The views of a scene show one set of named points, each view turned or mirrored, shifted and resized as a whole, with a little noise and some points left out.
In the rows, 128 means zero.

Scene 1
View 1
Nimug: [108 109 154 130 149 137 110 142 137 132 117 141]
Vob: [139 121 140 141 111 122 140 148 151 131 123 104]
zev: [116 121 143 133 124 132 149 160 149 110 117 126]
Tiz: [119 119 151 137 133 135 120 133 145 131 119 131]
Puge: [139 110 137 136 112 113 141 169 150 140 128  91]
buf: [139 120 142 142 111 124 130 141 146 141 122 104]
Zel: [112 105 159 127 136 135 112 154 124 130 111 137]
Tovub: [108 116 150 131 152 141 104 123 147 141 120 143]
Vop: [113 106 140 128 155 126 111 142 168 153 141 117]
dod: [134 114 145 138 115 122 125 148 139 139 121 110]
Gavol: [ 95 115 147 126 146 140 148 169 144  98 114 146]
zomaz: [114 115 136 133 150 129 121 139 169 145 139 120]
niza: [134 120 137 140 120 120 134 143 157 141 129 102]
Nug: [129 101 166 128 117 127 104 156 106 136 102 123]
fonon: [124 108 144 134 140 123 104 137 151 156 133 116]
segot: [145 148 138 157  83 134 173 127 147 104 108 116]
View 2
Tiz: [133 104 139 112 127 144 130 137 148 126 147 128]
segot: [178 109 141  92 107 156  90  97 131 199 100 138]
Nug: [ 68 106 139 141 122 142 108 132 132 124 123 132]
zomaz: [146 119 128 112 123 134 147 149 150 129 142 129]
Tovub: [129  96 139 112 138 144 138 142 156  91 172 123]
niza: [140 118 132 116 117 137 137 146 146 143 129 126]
Puge: [126 136 125 140 104 117 134 158 148 173  99 122]
Gavol: [131 153 137  80 137 124 157 139 110 135 115 149]
fonon: [123 102 128 142 119 131 140 163 169 120 151 112]
Vop: [139 118 125 130 123 122 163 177 168 111 154 116]
Vob: [129 134 131 123 113 128 131 145 137 164 105 132]
Nimug: [109 110 140 111 138 139 141 142 142  95 157 133]
Zel: [ 90 112 140 117 133 135 131 136 133 108 139 135]
buf: [137 109 127 135 107 137 121 144 157 161 119 118]
View 3
zomaz: [123 138 146 123 110 129 122 112 121 135 112 126]
segot: [169  68 134 145 115 105 163 107  72 160 111 133]
Vob: [143 108 146 105 117 122 145  98 111 143 102 124]
buf: [158 115 143  97 117 120 139  97 114 144 103 129]
Nimug: [125 143 140 127 120 126 108 111 153 126 143 149]
fonon: [147 157 141  95 114 129 113 101 138 134 109 128]
Nug: [160 111 142  92 133 116 133  93 167 130 149 157]
dod: [151 118 146  98 115 122 138  94 127 141 113 133]
niza: [132 124 147 112 114 124 132 104 118 140 110 132]
Tovub: [134 162 132 131 114 127  98 118 143 131 131 143]
Zel: [133 129 144 117 127 121 123 106 158 127 148 148]
zev: [111 102 153 130 115 125 145 104 118 132 126 135]
Tiz: [140 135 134 129 117 121 118 111 129 136 127 137]
Puge: [135 106 159  79 116 127 155  89 117 140  94 121]
View 4
Nug: [151 180 115 133 130 135  83 154  63 135 131  86]
fonon: [ 77 141 119 154 110 134 112 140 100  93 130 127]
dod: [102 119 136 144 111 153 100 143  78 115 114  78]
zomaz: [ 98 100 126 128 112 134 125 142 108 105 100 127]
Tovub: [112 147 104 135 127 101 128 142 121  89  89 154]
Puge: [ 63  86 152 148  96 168 105 149  76 125 149  84]
Vop: [ 70 116 124 139 101 135 129 145 119 102 134 158]
Gavol: [169  76 119  76 123 141 131 157 109 152  87 133]
Zel: [148 152 110 116 132 123 109 154  90 128 112 122]
Tiz: [114 124 116 134 124 123 113 140 104  99  84 109]
Nimug: [137 144 109 117 127 114 120 151 108 116 104 146]
zev: [141  71 135 104 121 144 121 147  94 129  86  96]
Vob: [ 95  88 143 141 107 156 106 142  76 113 102  64]
View 5
Gavol: [162 125 180 127 130 153 144  74 170 151  77 232]
Vop: [218 101 114 117 135  92 156  99  93 154 122 158]
buf: [123 146 122 139 193 113 168 113 108 174 108 136]
Zel: [169 150 127 153 125 150 172  93 127 116  82 172]
segot: [ 44 158 171 151 207 124 156 135 173 227 111 148]
Nimug: [184 134 125 147  95 141 169 100 126 126 100 168]
dod: [142 150 120 140 185 116 172 101 101 156 100 146]
Tiz: [153 135 127 148 129 121 167 117 134 160 113 153]
Vob: [124 142 139 127 198 109 160 107 109 180 106 157]
niza: [151 131 137 133 166 114 154 107 119 167 113 157]
fonon: [191 129 100 134 145 100 173 112  88 144 120 136]
zev: [126 125 171 128 163 132 142 104 173 196 102 198]
Tovub: [187 133 105 165  67 140 177 118 127 116 110 146]
Puge: [144 139 133 118 231 103 160  84  93 172  96 156]
zomaz: [169 118 133 130 137 107 154 105 125 171 115 168]
Nug: [137 179 113 166 151 157 184  86 103  95  65 151]

In a view up to two points have been moved. Name them for each view, in the order of its rows, or write none.
view 1 -> zomaz, niza
view 2 -> Gavol, Vob
view 3 -> none
view 4 -> Puge
view 5 -> zev, Tovub
